Points, in no order, along strands that fork, close into loops and pass close to each other.
(in the rows, 128 means zero)
Points whose rows are less than 130 apart are linked; no others are. Some points are linked to none.
K_33: [182 107 113 147 127 132 159 155 198  89  66 132 143 117 154 166  97  66
 142 143 124 145 148 138 201 123 139 133 128 118 131 129 149  83 158 113
 123]
K_603: [103 130 133  76  93 157 106 134  89 149 202 124 139 139 146  73 126 135
 132  71 100 173 114 181 103  98  99 126 105 142  85  93 123 147 112 127
 135]
K_525: [ 99 105 144 111 134 137 101 117 104 126 125 137 127 155 148 127 114 141
 130  98  97 135 147 159 116 134  79 133 111 107 125 110 126 131 122 150
 111]
K_628: [111 147 106 116 134 141 137 150 126  64 162 140 142 117 130 137 188 165
 109 132 149 138 115 111 180 130 129 114  69 144  83 116 176 138 174  93
  93]
K_799: [124 134 136  99 156 130 171 167 136  92  68 179 116 152 102 142  89 117
 108 154 113 160 123  80 141 137 136 171  64  77  99 136 179 183 173 170
 121]
K_634: [103  98 125 139 134  93 132 107 115 108 156 110 115 152 154 175 134 122
 177  67  91 159 119 207 113 116  95  76 156 104 136  87  85 124 126 158
  64]
K_318: [120 108  78 142 103 132 144 155 184  76  89 102  66 154 165 169 133  97
  99 152  91 166  77 151 193 126 120 125 129 113  84 123 116 107 181 164
  91]
K_185: [150 116 171 102 161 134 187 116 121 166 109 138 159 103 128 160  91 109
 144 163 179  83 101 119 110 138 175 108 158 109 194 149  98 135 133  95
 168]
K_843: [119 150  75 194  95 106  75 165 135  87 130 110 126  93  88 116 207 181
 107 130 136 129 167  90 142 165 151 101 122 157 110 150 148 113 142 103
 126]
K_254: [138 157 113 177 167 104 152 111 130 122 141 136 112  93  91 153 187 154
 136 157 160  62 155  96  98 139 147 125 152 100 146 149 124 144  95 140
 120]
K_408: [145 120 156 108 196 110 175  88 131 173 116 134 161 137 145 144 105  81
 177 153 131 106 112 140 120  94 114 114 199 111 144  95  84 140 109 125
 103]
K_934: [124  93 137 109 175 155 208  58  79 183 171 154 116 111 125 152 105 147
 131 213 162  64 118  86  98 141 170  93 140 124 157 104 143 183 126 139
 136]
K_544: [117 106 143 127  89 146  95  82 125 137 150 139 131 142 117 112 132 105
  81 102 128 139 128 105 147  61 150 160  85 203 146 167 149 127 118  92
 158]
K_953: [141 111 120 144 144 147 105 150 113 144  51 145 130 155 134 120  67 138
 117 139 101 108 176 126 112 163  96 162 122  93 123 140 130 102  97 153
 147]
K_952: [ 89 140  81 183  87 105 112 153 170  81  94  92  72 129 126 139 175 137
 103 120  85 130 125 140 138 165  88 137 131 113  71 131 113 112 130 187
  93]
K_256: [103 132 112 144 113 157  92 145 101  99 168 133 143 101  90  97 176 185
 118 122 145 151 149  84 128 138 125 114  74 173 101 122 166 145 127  74
 136]
K_376: [108 112 129  98  56 150 119 123 137 119 150 118 135 150 131 100 128  92
  77  89 115 161 102 130 147  56 127 163  70 193  89 142 138 137 130 112
 147]
K_86: [140  92 111 175 153 101 140 119 153 114  54 138  94 151 111 163  83 106
 149 123 112 105 188 142 114 123  95 136 148 105 140 119 120  94 103 182
 121]
K_773: [139 118 185 105 126 142  99 118  99 163 128 152 156 122 126 122  89 117
 119 118 145 120 127 112 131 132 172 148 125 119 199 167 140 126 126  91
 174]
K_731: [135 113 170  83  79 115 104 121 106 176 149 128 172 169 158  98  54  94
 104  64  93 154 115 169 148  92 126 171 142 153 152 150 114 131 143 146
 128]
K_601: [115 110 154 102 139 114 102  90  93 169 121 115 125 170 124 142  84 116
 128 109 130 120 117 164  91 106 141 116 143 146 186 137  68 141 138 124
 136]
K_927: [127 141 122 160  95 129  80 176 147  92  96  92 133 100 120 120 156 132
 139 111 131 152 138 136 129 165 122 112 118 108 130 148 109  82 110 117
 133]
K_476: [113 109 139 125  70 158  73 148 118 118 104 107 143 129 117  82 110 140
 110  99 112 179 139 126 115 143 121 135  82 140 130 136 130 111 119 110
 170]
K_206: [ 93 171 110 170 139 107  98 133 126 110 161 124  98  86  76 132 207 158
 140 113 128  99 163 114  82 178  99  96 133 112 106 126 135 139  91 154
 106]
K_4: [120 145 117 109 105 150 130 180 154  73 109  98 128 120 154 118 153 129
 118 126 123 190  80 151 158 133 129 125  90 109  82 145 112 117 148 127
 122]
K_481: [134 115 181  89 143 140  96  97 102 228 186 151 134 143 196  96  78 129
 157 151 145  80  89 104 140 142 180 186 189 144 140 127 165 158 125 124
 146]
K_469: [116 160  79 116 106 110 127 181 149  89 113  89 115 114 101  71 192 167
 112 151 139 217  63  87 121 126 138 118  88 136  56 130 107 156 150 111
 138]
K_451: [150 151 111 153 115 120 132 114 144 126 161 133 148 122 132 111 184 150
 104 134 153 108  86 101 170  78 157 159 121 192 136 173 132  91 122  46
 136]
K_297: [129 132 138 126 162 131  79 136  82 189 111 137 118 140 163  96 108 167
 142 157 133  83 142 116  83 167 125 151 175 100 132 125 112 115  85 128
 154]
K_281: [110 114 114 144 100 152  88  91 128 145  98 116 128 193 131 101  94 131
  85 123  83 140 119 132 118  82  92 180 107 183 125 151 104 119 110 125
 137]
K_873: [147 136  64 157 131 120 135 139 177  89 119 131 127 137 141 139 197 139
  79 166 124 107 120 116 207 112 134 134 133 149 106 142 146  96 179 115
  92]
K_756: [168 133 131 135 168  87 216 123 165 103 108 140 131  76 102 168 143 121
 170 161 195 102 160 110 134 105 178  75 158 110 161  94 129 124 131 118
 134]
K_290: [125 157 139  73 118 133  84 107  59 218 239 129 116 164 198  67  95 127
 149  97 123 124 105 151 103 117 138 148 156 165 102  72 133 157 114 129
 134]
K_593: [152 150 134 118  80 156 124 150 163 137  90 118 164 137 141 102  73  98
 103 119 105 166  82 130 165 122 125 172  91 158 146 182 140  94 121  76
 166]
K_120: [127 154 128 102 181 117 117 140  77 154 164 145  98 132 160 116 122 151
 173 124 131  91 149 151  75 181  78  93 157  67 110  67 149 120  83 162
 113]
K_889: [111 181 109 153 152 125  95 136 101 149 194 114 118  83  74  99 197 173
 156 131 134 105 141  97  73 197 106 101 148 104 107 108 123 146  69 136
 130]
K_350: [146 131 182  50 165 119 168  91  88 206 160 134 152 120 171 141  65  92
 173 150 153  99 102 138 116 145 168  88 188 103 150  70 108 166 146 139
 129]
K_919: [125 147 112 111 142 141 129 141 118 157 112 106 157 192 167  79  93 141
 110 131  84 151  72 170 117 101  73 188 145 139  86 141  64 135 107 127
 115]
K_703: [116  84 131 161 119 102 127 101 162  94  94 111  90 132 152 187 138  78
 147 112 110 146 137 155 167 103 121  92 154 127 142  99 113  99 157 149
  89]
K_521: [147 156 119 125  92 155 122 169 158 131  74  95 157 149 146  87  82 118
 117 129  94 175  74 145 134 135 100 164 116 136 120 169  94  90 110 100
 158]
K_596: [130 112 101 126 136 132 174 154 180  81  63 123  81 156 155 172 104  88
 128 143  86 179  88 151 165 121 113 140 107  96  77 124 116 130 175 173
  94]
K_274: [105 119 109 129 175  90 130  81  94 166 119 119  98 179 115 161 108 147
 135 130 121  83 139 156  60 126 104 106 169 129 159 111  61 156 127 171
  92]
K_342: [150 147  94 194 175  65 198 142 189  90 105 149  94  93  87 126 139 139
 141 139 166  85 203 115 142 114 114 133 171 114 116 124 173 119  87 181
 125]
K_666: [134 150 105 174 139 102 155 103 144 115 130 120  97  94  89 176 198 147
 107 160 160  71 152 106 100 141 178 101 141 129 158 175 104 149 140 142
 124]
K_103: [124 131 148 113  99 158 107 145  88 124 179 140 181 104 106  80 142 166
 113 114 150 143 123  87 145 127 154 153  80 155 118 126 176 147 121  62
 159]
K_774: [ 96 103 165  84 109 132 110  71 117 137 201 132 133 134 131 129 132  97
 120  64 106 157 128 156 149  80 109 121 103 164 123 112 138 154 138 142
 104]
K_403: [139 141 132 138 166 140 106 156 114 186 101 126 151 168 172  89  91 142
 140 159 107  97 114 140 109 152  94 184 191 109 116 141  92 110  87 115
 145]
K_602: [145 110 147 139 165 131 150  59 112 142 166 162 152 112 124 145 157 140
 116 147 155  98 111  86 165  85 165 145 113 162 153 155 148 139 122  75
 121]
K_262: [130 126 146 111 168 146 155  84  97 127 199 157 125  86  89 177 161 134
 147 133 175 110 134  98 123 143 171  69  93 136 164 108 152 158 150  96
 125]
K_84: [ 99 111  98 180 134 112 118 126 143  67 112 150  86 116 112 162 177 138
 118 133 140 100 174 108 137 138 107  99 110 132 123 129 181 112 136 145
  94]
K_158: [129 170 112 172 116  96 107 139 183 102 127  86 118 112 138 142 202 106
 134 120 118 109 135 154 148 132 126 121 171 106 127 147 100 110 128 150
 104]
K_782: [116  87 149 138 141 115 123  66 149 117  96 132 124 143 137 168 121  85
 138 121 108 136 140 134 154  86 116 113 136 148 150 120 112 121 143 140
  97]
K_97: [119 149 103 139  73 126  91 158 161 119 181  94 106  99 107 103 216 112
 142  94 140 160 113 151 116  89 143  97 140 186 116 133 102 109 121  82
 150]
K_786: [126 142 124 157 112 129  86 126 122 146 134 105 133 106  95  83 164 164
 123 137 142 126 121  96  85 134 132 134 138 151 154 159 100 114  86  87
 171]
K_224: [140 133 126 125 195 144 145 136 126 177 121 136 156 172 170 109 104 131
 143 166 110  90 113 144 122 129  70 189 194 105  94 120 102 130  92 131
 116]
K_526: [109 108  89 166  44 141  83 140 148 103 100  70  89 161 127 115 124 131
 105 100  86 187 106 153 124 120 108 143 103 168 102 123  90  94 125 130
 137]
K_582: [116  99  99 137  32 145  93 135 128 119  88  88 110 184 133 107  68 128
 100  93  67 201 102 161 115 113 115 164  79 160 112 124  92 114 127 135
 149]
K_828: [133 132 144 116 145 136 136 113 123 120 164 124 124  88  95 172 171 133
 135 134 184 110 118 121 115 136 181  83 110 142 175 149 105 130 146  87
 144]
K_924: [129 132 178  58 136 127 111 106  89 177 201 117 143 124 145 122 102  97
 156  80 138 142  95 180 112 109 148  97 141 126 158 120  93 141 126 113
 136]
K_333: [112 118 150 116 137 136 108 131 128  87 165 130 118  96 122 164 174 113
 159  96 149 147 147 147 145 135 129  73 105 116 140 113 149 123 139 111
 106]
K_340: [139  98 167 116 130 143 125  80 136 159 106 150 172 161 143 134  71  84
  96 118  84 134 137 118 169  96 108 180 127 152 139 150 133 137 146 143
 119]
K_743: [106 106 136  98 120 132 162 118 147 101  97 133 117 168 156 153  98 105
 111 109  73 188  82 158 159 107 104 154  92 113  86 130 112 156 173 179
  87]
K_995: [128 118 129 131 165 100 108 109 102 162  97 121 118 176 136 145  96 132
 146 121 116 101 142 165  85 127 109 123 166 110 164 125  69 125 115 149
 113]
K_823: [125 178 100 198 137  94 117 145 132 106 121 123 130  83  88 124 200 163
 130 132 144  77 171  93 109 169 136 131 145  99 112 151 138 131  87 143
 120]
K_277: [107 125 127  69  69 160 110 158  84 161 173 123 147 129 138  40 123 145
 116  96 108 187 113 135  79 109 105 135  99 149  62  85 132 167 126 121
 170]
K_336: [125 106 172  74 103 121 128 140  98 140 134 169 154 140 161 127  75 125
 121  87  90 145 170 154 132 149  97 144 137  82 136  91 165 149 179 207
 101]
K_551: [130 102 178  88 130 120 109 110  89 163 136 179 136 132 154 127  79 121
 128 110 114 111 187 124 119 143 117 138 151  92 158  92 174 149 160 182
 121]
K_418: [135 102 168 103 172 116 149 111  98 148 119 176 120 115 130 132  81 120
 153 136 150  95 190 116 104 131 131 106 147  79 160  83 178 148 120 160
 143]
K_753: [129 166 127 112 170 159 144 146 108 125 188 127 156 110 143 106 167 157
 155 146 139 112  98 127 131 156  80 131 127  79  91  89 149 134  83 120
 107]
K_19: [122 125 137 137 149 101 137 135 144  84 133 120 102  99 121 172 170 110
 172 103 148 123 156 157 115 138 107  71 144  83 137  99 137 111 117 154
  97]
K_478: [163 161 117 170 138 113 120 160 110  85 133 131 158  96 110 143 182 173
 147 138 174  96 145  99 148 144 174 118 122 124 138 147 152  95 138  70
 123]
K_658: [117  89  98 165 107 117 132 121 182  89  95 101  83 148 168 176 135  80
 120 135  90 148 115 157 199 109 103 112 161 130 108 105 118  92 171 153
  82]
K_868: [130 155 111 150  53 110  98 158 157 137 147  84 126  95  99  79 190 107
 148  91 145 164 102 134  80 103 135 104 154 182 142 147  88 102 109  71
 183]
K_886: [102 143  91 179 124 132  79 144 113 102 178 136 110  92  67 127 212 189
 131 122 147 133 167  86 116 147 143  86 100 181 114 137 155 138 134  87
 120]
K_937: [133 143  99 202 112 113  81 120 137 132  70 110 108 116  88 126 143 140
 110 142 110 102 162  98  96 164 128 141 139 122 147 180  99  99  82 155
 144]
K_769: [109 107 119 147 157 136 107 150  86 132  73 163 109 135 125 108  96 162
 116 142 126  85 190 106  94 165  92 143 124  90 114 129 165 116  85 163
 138]
K_328: [117 128 157  95  90 151  75 130  81 199 140 139 144 160 178  52  78 157
  97 129 113 126 126 112 113 127 130 194 147 156 118 125 146 143 118 120
 174]
K_149: [141 126 148 123 147 130 158 124 128 127 110 120 130  95 104 176 134 125
 134 154 181  91 130 127  94 147 167  91 135 109 187 155  89 125 133 117
 156]
K_771: [134 172 125 129 147 136 126 169 126  99 163 112 150  85 130 122 186 148
 162 123 146 125 128 143 122 162  92 109 133  76 104 111 128 116  88 122
 107]
K_352: [136 128 181  49 156 120 150  78  88 185 182 121 152 119 145 146  89  87
 157 117 146 123  94 158 113 128 155  76 157 121 158  94  91 159 143 131
 124]
K_674: [109 143 103 165  99 123  89 194 129  70 108 100 138  87 102 120 175 160
 131 119 141 145 157 109 137 183 120  99 101 115 100 133 140 106 126 121
 126]
K_73: [ 85  87 156 113  91 147  95  94 133 101 163 133 108 131 127 147 146 104
 104  75 109 165 139 140 167  97 121 123  86 168 126 120 159 140 161 132
 111]
K_970: [108 139  80 188 115 106 123 159 168  70  90 120  92 115 117 146 175 135
 109 135 124  99 163 118 145 156 101 129 129 109  93 136 154 104 125 176
  99]
K_21: [125 136 163  68  92 145 102 133  88 169 222 123 145 120 139  89 119  93
 151  53 123 161 108 182 108  87 136 108 121 144 119 117 119 136 107 105
 150]
K_647: [154 139 123 156 109 136 100 165 160 116  70 103 141 129 137 130 109 112
 135 125 108 138 127 151 134 154 107 146 128 104 141 162  96  75 102 123
 136]
K_888: [125 134 127 144 131 124  73 140  90 185 128 110 134 107 118  64 137 183
 134 153 143 108 129  93  66 175 128 135 171 116 135 138 104 118  71 107
 178]
K_920: [117 104 134 147 110 163  90  82 118 134 110 143 133 156 123 117 109 134
  75 135 106 136 145  99 137  97 125 172  85 169 151 168 149 125 113 115
 147]
K_517: [ 96 120 124 143 157 140 101 146  66 129 127 165 118 113 120  99 121 182
 123 152 138  87 176  85  93 181  95 123 113  93 109 115 189 139  84 141
 131]
K_930: [123 113 137 128 132 128 165 119 126 130  87 101 114 118 102 184 104 127
 118 147 165  77 144 148  69 158 148  87 144 114 178 152  62 131 140 160
 151]
K_324: [150 108 116 176 192  74 204 131 173  98  92 159  92  98  79 118  92 146
 151 152 172 111 214 105 133 104 121 116 162 125 137 116 170 112  83 162
 141]
K_678: [181 155  80 148 128 133 157 152 182 105 100 137 158 136 147 136 150 131
  91 167 127 119  92 115 211 119 150 164 118 158 111 165 141  82 174  71
 118]
K_949: [124 123 155 121 152 112 184 122 125  78 160 186 153  89 118 137 122 125
 153 123 150 116 168 101 143 131 102  89  96 102 125  59 238 157 141 136
  94]
K_467: [122 116 114 176 150 129 133 133  94  77 117 170 132 113 108 146 148 175
 119 149 147  95 184  80 133 137 121 120  83 124 125 141 201 133 123 120
 108]
K_648: [109 127 152  73  79 155 129 126 126 126 143 140 147 149 115  99 111 122
  64 109 109 173  99 107 151  94 134 186  66 150  99 148 149 165 154 150
 140]
K_719: [133 153  80 201 145  84 163 147 180  92  83 137  97 106  99 137 156 130
 117 136 135  73 189 117 134 137 102 150 152 107  97 143 161 118  95 192
 111]
K_732: [ 98 114 154  73 129 135 109  53  95 182 224 137 108 141 101 127 122  97
 116  85 133 125 119 135 104  68 135 111 110 191 138 113 117 172 130 127
 133]
K_710: [147 110 124 152 146 122  87 132 102 165  52 138 116 167 128 136  61 128
 128 132 106  99 172 139  87 156 125 147 151 106 169 151  94  94 101 147
 152]
K_908: [118 147 136  81 120 158  84 116  65 214 238 127 107 138 143  62 123 125
 154 115 135 124 102 132  81 121 144 125 139 165 113  77 128 153  95 102
 169]
K_344: [116  96 147  87 151 128 172  92  90 167 105 129 114 136 130 170  69 135
 126 154 157  79 156 147  65 154 141  77 150 118 167 103  87 158 152 164
 144]
K_356: [110 133 136 101 144 138 166 179 129  72  88 154 131 126 126 135 113 136
 119 139 132 146 127 113 141 152 111 135  69  74  90 120 178 160 150 157
 111]
K_45: [134 115 171  75 152 152 152 125 115 196 152 170 172 153 188 102  73 122
 109 155 106 110 112 108 163 139 115 218 175 117  86 113 160 174 156 167
 119]
K_44: [136 116 103 134 119 149 132 175 140 100  34 130 110 149 118 140  65 126
 117 139  96 148 145 126 126 177 102 158  82  82  92 137 131 112 122 169
 133]
K_289: [179 150 109 156 127 116 143 126 146 118 133 147 163 129 141 131 164 152
 101 142 148 103  93 104 209 101 169 155 123 178 132 171 152  71 162  40
 124]
K_495: [ 94  94 108 168  73 149  71 132 144  84 103 101  74 142 125 151 138 128
 103 106  99 164 138 135 149 140 117 127  96 148 121 128 131  94 143 135
 124]
K_725: [120 153 135  93 155 165  89 129  74 194 222 120 100 114 113  89 144 152
 162 138 150 117 105 120  73 168 148  96 137 131 138  86 112 146  94 102
 170]
K_839: [118 142 127  99 165 103 110 141  80 148 155 130  96 125 127 143 131 145
 176  97 131 107 152 174  60 179 102  67 149  71 138  82 106 118  97 165
 116]
K_383: [166 144 141 150 146 116 151 129 102 109 143 143 149  92 102 166 165 163
 147 138 193  94 118 104 136 138 211 107 116 135 174 161 134 109 155  53
 139]
K_879: [113  96 151  89  86 127 134 156 106 119 110 142 142 159 161 133  60 129
 117  73  68 180 130 177 135 154 113 152 105  75 124 114 133 146 173 199
 106]
K_605: [114 132 137  94 113 150 132 130 138 109  89 152 121 159 109 127 103 128
  76 141  95 179  98  87 152 125 141 182  52 125 105 156 152 172 169 162
 128]
K_597: [ 82  89 116 137  83 151  86 137 150  79 151 114  78 133 135 150 171 115
  98 100 115 169 127 142 181 116 126 109  92 167 108 118 156 114 171 112
 114]
K_511: [134 102 132 128 175 130 233  80 122 166 118 138 133 109 113 161 102 134
 139 212 163  68 135 102  86 112 150  99 177 125 152 110  99 169 116 146
 139]
K_699: [102 122 139  86  82 167  95 132  86 166 158 134 149 138 135  42 114 160
  91 126 118 149 122 104 102 113 110 171 102 157  88 106 151 164 117 114
 174]
K_500: [112 114 162  92 137 155 101  67  85 177 216 155 126 128 113 107 129 127
 111 117 137 110 123 104 122  92 142 144 112 165 144 127 148 165 112 106
 146]
K_118: [111 150  79 115  88 132 123 194 160  72 119  81 101 117 133  99 188 142
 111 138 123 206  65 133 150 129 146 107 102 127  67 143 103 126 162 127
 124]
K_969: [113 124 144  75 159 133 126 119  78 164 152 125  98 127 123 161 108 140
 146 125 155  97 143 162  56 177 139  69 133 102 161  94  87 148 139 150
 144]
K_578: [169 118  91 182 142  88 165 111 149 102 100 145 100 103 101 180 174 137
 111 171 166  84 165  99 143 114 202  89 143 142 173 163 137 112 175 121
 118]
K_169: [106 125 104 161 118 115 128 141 153  91 107  97 106 155 152 152 146 132
 134 103  88 146 117 180 131 131  71 132 137 105  96 122  87 107 124 172
  80]
K_496: [165 102  69 202 133 123 136 111 190  97  67 140  92 133 124 175 124 101
 109 172 112 104 178 105 170 114 131 136 137 143 137 152 155  89 139 142
 112]
K_783: [138 156  96 153 133 124 128 173 114  62 144 134 158 112 124 140 186 183
 129 138 159 113 141 104 175 144 147 114  96 136  95 123 171 108 171  77
 100]
K_795: [165 153 117 126  67 147 120 163 157 103  91 127 170 129 130 121  96 123
  88 125 127 167  95 106 197 137 175 156  60 166 139 176 174  94 164  62
 158]
K_456: [156 126 112 146 181 133 198 161 169  93  89 151 148 121 129 136 126 129
 137 160 146 111 161 115 157 118  96 161 133  95  95 115 158 120 113 135
 119]
K_592: [146 127 135 127  98 151 116 148 141  88 106 135 163 122 135 135 122 124
  95 119 133 153 128 108 192 131 160 147  65 145 134 156 175 113 162  90
 135]
K_816: [102 118 124 161 157 147 111 136  62 108 157 173 138 107  99 119 140 190
 127 150 142  97 173  69 111 163 117 118  86 116 122 126 202 153 104 108
 117]
K_62: [145 105 141 129 196  96 186 121 142 139  99 156 108 116 111 131  85 125
 168 152 159  97 191 120 104 105 115 110 176  94 143  89 145 129  89 160
 145]
K_286: [144 155  84 177  85 108  92 125 160 118 138 111 114 117 107 108 200 144
  95 139 138 119 120 104 142 103 171 129 135 194 159 179 123  90 137  73
 153]
K_15: [131 117 152  99  99 157 119 164 122 113  76 136 144 150 144 123  67 121
 111 109  88 169 131 150 141 157 117 161  86  79 121 136 134 130 150 165
 133]
K_12: [119 177 106 153 115 111 121 166 167  82 156  92 124  94 143 136 215 131
 141 110 124 135 128 167 143 151 106  99 153  92  90 129 120 113 119 152
  91]
K_571: [140 134 168 112 102 141 101 141 110 106 166 142 179  97 117 120 141 130
 122  89 157 148 131 115 175 125 175 133  78 149 151 146 173 122 146  65
 146]
K_507: [145 172 131 168 145  87 133 117 180 127 112  90 128 127 128 157 167  90
 150 130 127 101 116 157 122 115 127 129 193 110 151 158  66 125 124 148
 106]
K_907: [129 148 133 142 167 111 151  78 145 150 128 107 125 136 107 164 155 117
 131 158 144  81 106 129  94 108 125 121 180 134 161 151  62 151 118 143
 110]
K_108: [ 94 131 119 126 161 106 126  68 115 143 171 107  88 158 100 170 158 133
 148 115 117 114 116 163  72 120  93  86 151 144 150 105  68 155 127 160
  83]
K_738: [103 157 102 105 123 145 136 154 132 105 130 102 128 127 118  76 173 174
 109 150 122 175  75 106 108 130  89 146  94 123  60 123 102 154 114 127
 128]
K_754: [123 137 125 132 151  74 180  98 171  98 137 114  95  99 116 178 177  94
 182 126 140 121 141 152 108 114 112  47 182 100 135  73 117 129 121 172
  84]
K_147: [130 178 114 171  70  95 109 134 157 152 135  78 127  97  89  77 183 127
 131 118 143 133 102 108  69 122 146 128 167 172 162 172  78 124 104  81
 190]
K_645: [191 141  78 157 126 142 159 172 216  99  66 119 137 132 146 164  96  67
 130 169 106 141 120 146 177 146 117 159 136 128 110 162 123  80 148 113
 124]
K_113: [136  88 157 119 127 121 170 148 149  98  73 150 134 127 140 142  62  94
 148 102 114 149 187 149 150 128 105 130 120  75 129  92 172 120 141 174
 122]
K_441: [130 139 154 107 120 137 109 121 127 143 155 111 151 131 145 102 133 110
 130 104 136 135  90 151 136  85 114 141 132 152 142 149 101 112 100  85
 142]
K_58: [123 112 166 113 140 156  93 111  92 207 144 155 146 151 170  78  88 149
 123 162 130  92 108 102 131 133 153 192 166 136 149 149 158 139 100  95
 167]
K_555: [120 107 159 107 136 134 156 172 116  92  95 169 141 120 128 124  71 130
 124 118 134 121 186 119 133 152 102 137  96  69 122 101 207 148 142 176
 129]
K_473: [158 148  60 179  40 117  90 161 170 109 103  91 136 118 106  80 162 143
  92 138 132 159 109  95 153 132 160 120 116 196 137 160 150  70 149  60
 168]
K_729: [121 121 103 123  65 136 108 130 120 155  97 103 145 208 144  77  57 113
  98  94  74 166  91 165 111  77  97 183 108 183 120 141  90 122 115 120
 138]
K_61: [148 106 156 110 112 116 121 101 131 176 110 131 182 187 152 117  23  68
 113  81  73 160 106 168 171  93 115 177 150 166 149 157 105 130 151 130
 102]
K_85: [144 129 134 121 189 148 186 134 147 128 121 149 165 134 156 131 130 123
 141 162 130 106 124 127 149 116  77 167 150  89  92 106 136 134 102 131
 112]
K_227: [136 143 145  80  85 148 120 176 124 129  79 117 144 144 131  87  71 128
 107 120  90 214  81 134 126 150 148 160  76  90 108 153 112 146 149 147
 160]
K_631: [133  88 165 129 148 124 137  53 142 149  88 154 160 143 134 154  88  66
 127 133  96 129 145 113 164  80 130 142 143 157 158 136 120 135 141 130
 107]
K_257: [153 118 111 166 158  88 169 117 167  89  95 147 109  96 112 170 165 117
 146 154 165  98 179 106 148 101 155  90 149 122 154 116 153 109 140 130
 112]
K_550: [129 108 133 121 177 140 202  66  94 137 169 158 117  91  97 174 145 144
 137 176 171  86 136  88 102 131 163  72 114 125 160 108 145 169 138 122
 120]
K_249: [112 126 126 128 112 127  88 130 155 107 175 102  92 108 114 154 204 106
 140  99 149 149 119 160 144 110 155  81 135 160 144 136 106 105 145 100
 122]
K_287: [114 163 120 114 154 160 137 140 128 136 164 111 148 129 143  88 171 173
 124 158 120 122  80 124 120 132  67 164 132 104  72 114 110 141  82 129
 113]
K_874: [108 120 139  89 109 150 148 139 138  88 132 109 134 143 168 131 121 116
 119  93  96 194  76 179 155 106 115 132  94 110  82 137 107 139 152 152
 108]
K_695: [123 116 164  86  67 102  93 113  92 189 151 125 141 178 133  96  57  77
 114  58 117 138 108 162 110  71 152 150 136 180 178 156 110 130 131 110
 159]
K_925: [171 111 161 126 181 114 216 116 144 148 106 156 161  93 116 157 103 106
 168 173 178  94 132 109 131 110 181 114 165 104 176 116 124 132 121  94
 155]
K_454: [114 120 137 112 156  86 170  78 129 117 143 119 113 129 133 177 137 100
 195 108 112 140 128 174  98 111  98  46 168 106 141  62  95 137 124 165
  70]
K_267: [164 148 104 142 161 151 172 176 176 102  71 134 151 138 136 139 121 117
 118 172 122 133 111 114 159 143 111 183 112 106  91 154 122 112 130 116
 129]
K_849: [118 123 111 158 146  89 139 119 142 105 122 104 122 158 153 160 141 120
 164  91  89 135 126 194 117 113  73 117 175  96 120 108  79 118 113 175
  62]
K_9: [148 120 168  75 184 124 182  94  99 201 162 160 128 113 166 126  74 107
 192 185 163  81 131 101 117 147 180 106 191  91 144  50 163 170 123 149
 142]
K_736: [129 170 128 122 154 155 100 143  98 156 217 113 122  87  79 107 180 156
 166 128 155 127 113 115  83 172 137  86 129 125 136 102 112 139  88  94
 150]
K_222: [160  89 163 128 120 120 164 126 170 107  70 145 153 115 145 156  70  60
 159 110 108 158 174 141 173 109 130 125 137 101 148 103 150 111 149 148
 122]
K_82: [108 138 127 114 159 132 152  53 132 145 177 105 111 126 100 171 171 122
 124 150 154  99  95 127  93 104 127  91 145 171 150 133  66 160 133 135
 110]
K_825: [109 109 173  67 104 123 117  86  91 187 155 119 129 156 114 130  68  98
 103  89 146 118 105 152  92  95 169 117 131 182 186 153  85 161 152 115
 165]
K_123: [178 167  76 162  69 135 116 172 168 104  67 106 159 118 117 104 107 156
  99 158 127 165  91  91 169 163 158 143  85 167 131 173 156  73 149  53
 158]
K_106: [138 107 163  97 179 144 131  85  99 226 177 150 120 140 191 121  84 125
 178 188 152  63 100  98 125 157 191 153 190 121 139 101 163 167 126 136
 138]
K_35: [146 151 109 103  92 141 124 177 163  98  71  99 114 137 136 110 100 108
 120 137  99 225  45 133 149 132 166 141  78 111  95 166 106 123 152 123
 147]

A tip is a point with one link. Name the tips that can be reached along the links from each point below, in the order of the rows.
K_274: K_500
K_839: K_628, K_290, K_120, K_511
K_473: K_873

A piece is two or more points that can be reached from each other along the links. Count, over all rows, the pieces, the separate loops (a circle has one, a figure eight two, a Y none), the forks (points with three links) and the tips (points with one).
pieces: 4
loops: 5
forks: 8
tips: 6
